A landscape with many valleys, sampled at points; each row gives a point and its height.
A ball rolls from a point to the lowest of its 6 nearest points, and stops where none of them is lower. Distance is the straight distance between rows; heights are no part of it.
sumek: [-25   4 -23   4 -36  24 -32 -39]  (h 4.07)
peme: [-13  17 -29  -2 -33   7   1 -12]  (h 4.20)
dapun: [-22 -36 -11  10  31 -15  -2   4]  (h 2.73)
dere: [-32 -28  -7  14  26 -19 -12  -5]  (h 3.06)
gafaz: [ 37  73  14  -3 -26   9  -9   1]  (h 3.36)
gede: [  0 -54  30   5  37  -8  -2  27]  (h 1.16)
Fep: [ -5  32 -19  -7 -42  17  -9 -22]  (h 4.63)
mugil: [ 19 -53  18   7  37   1  19  45]  (h 5.29)
fato: [ 13 -52  17   3  40   1  16  33]  (h 3.05)
dol: [ -5   3 -36  -1   7 -19  38  14]  (h 2.09)
famat: [ -4 -42   1   7  43 -10  14  22]  (h 1.93)
ligav: [-11 -35 -12  10  27 -12  16   8]  (h 2.57)
vetut: [ 21  57   5 -12 -34  16 -14 -17]  (h 2.19)
nelef: [-11  20 -33  -4 -20  -6  17  -1]  (h 3.85)
nel: [ -5  20 -12  -4 -44  37 -30 -54]  (h 3.40)
vusoz: [-25   5 -25   8 -33  17 -25 -25]  (h 3.78)
sigar: [-29 -11 -30  11  10  -8   5   0]  (h 2.74)
Lopu: [ 26 -43   4   7  37   7  35  42]  (h 5.73)
Bepat: [-17 -52  30   6  38 -19 -12   7]  (h 0.59)
Norun: [  2 -16 -28   3  17 -12  41  20]  (h 1.45)
terag: [  4  32 -28  -6 -12 -18  39  19]  (h 2.62)
lup: [-33   0 -30  11 -24   9 -23 -22]  (h 3.61)
turez: [ -7 -49  26   8  39 -14  -5  15]  (h 0.91)
silu: [ 28  57  16 -13 -27  23 -20 -36]  (h 1.52)
kevar: [ -3 -54  39   3  39 -11  -5  19]  (h 1.07)
pileb: [  1 -53  56  -6  27 -11  -5  26]  (h 1.42)
dori: [-17 -53  51  -6  36 -20 -17   5]  (h 1.79)
Ranaz: [ 42  72  26  -6 -10  18 -24 -21]  (h 2.08)
Mip: [-13  20 -33  -1 -26  -2   9  -4]  (h 3.95)
betak: [ -6  24 -15  -4 -43  29 -24 -39]  (h 4.11)
Pepi: [-22 -52  42   2  35 -26 -17   1]  (h 1.17)
lefu: [  6  44 -11 -11 -37   6   2 -10]  (h 3.79)
keraf: [ 10  50 -10  -8 -35   3   7   1]  (h 3.96)
ninas: [ 55  75  25  -2   2  16 -29 -11]  (h 2.56)
gef: [  5  45 -24  -2 -23 -15  27  14]  (h 3.33)
likit: [ 11 -56  35   3  37  -3   6  37]  (h 1.86)
Nular: [ -8 -52  52  -6  30 -15 -11  20]  (h 1.55)
seti: [-27 -14 -29  15  10 -12  -7  -2]  (h 2.90)
suli: [  9 -10 -26  -2  18 -10  47  23]  (h 1.65)
rada: [ 17 -56  42   3  27   1   9  55]  (h 4.49)
Fami: [ -2  35 -18  -5 -35  11  -1 -15]  (h 4.71)
gabad: [-23   6 -36   8 -17  -2   2 -10]  (h 3.57)
perub: [ -3  -4 -30   3   6 -11  32  13]  (h 2.01)
misup: [ 22  64   4  -8 -30  10  -6 -14]  (h 2.63)
ruru: [ 25  67   2  -5 -29   0   2  10]  (h 3.75)
mepun: [ 46  71  23  -3 -14  11 -20  -7]  (h 2.47)
divo: [ 31 -52  27   1  27   9  26  65]  (h 6.89)
Femi: [-24  10 -32   3 -27  11 -11 -18]  (h 3.77)
vofo: [-36 -35   0  12  25 -18 -22  -8]  (h 4.03)
nupif: [  3 -29 -18   7  26 -11  30  21]  (h 1.97)
Fevav: [ 56  74  22  10  13  14 -29 -10]  (h 2.96)
rubu: [  9  55 -11  -5 -31  -6  18  14]  (h 3.94)
pom: [  4   3 -33  -2   6 -15  45  17]  (h 1.85)
borub: [-22 -14 -29  10   4 -12  11   2]  (h 2.64)
tuz: [ 16  38   9 -17 -26  32 -29 -72]  (h 1.41)
Suba: [  1 -34 -13   6  35 -10  23  24]  (h 2.43)
kar: [ 13  58  -8  -8 -34   1   8  -1]  (h 3.53)
Sobur: [ 13 -35 -13   6  34  -3  39  23]  (h 2.59)
Vuni: [-13 -13 -29  11  14 -14  20   8]  (h 2.24)
bida: [ -4 -58  64 -12  17 -12  -8  28]  (h 1.78)
tebu: [-35  -9 -33  14  -6  -1 -17 -13]  (h 3.24)
keme: [-10 -57  75 -21  10 -14 -10  18]  (h 0.78)
sebab: [-18   7 -39   6 -12  -4  14  -1]  (h 3.20)
tur: [  7  28   1 -18 -36  38 -31 -67]  (h 2.10)
Filuv: [ 25  52  12 -15 -24  29 -23 -60]  (h 2.36)
Rif: [-14 -55  64 -11  25 -20 -13   1]  (h 3.34)
Mus: [-44 -26 -11  17  16 -12 -25 -12]  (h 4.36)
bele: [ -4  30 -12  -7 -44  22 -16 -35]  (h 4.16)
tateb: [ 14  43   2 -12 -39  23 -18 -36]  (h 2.91)

For each start below, name the point where the ball stops.
divo -> Bepat
ligav -> Bepat
peme -> Norun
lup -> Norun
rubu -> Norun
vusoz -> Norun
likit -> Bepat
Nular -> Bepat
sumek -> tuz
gafaz -> silu
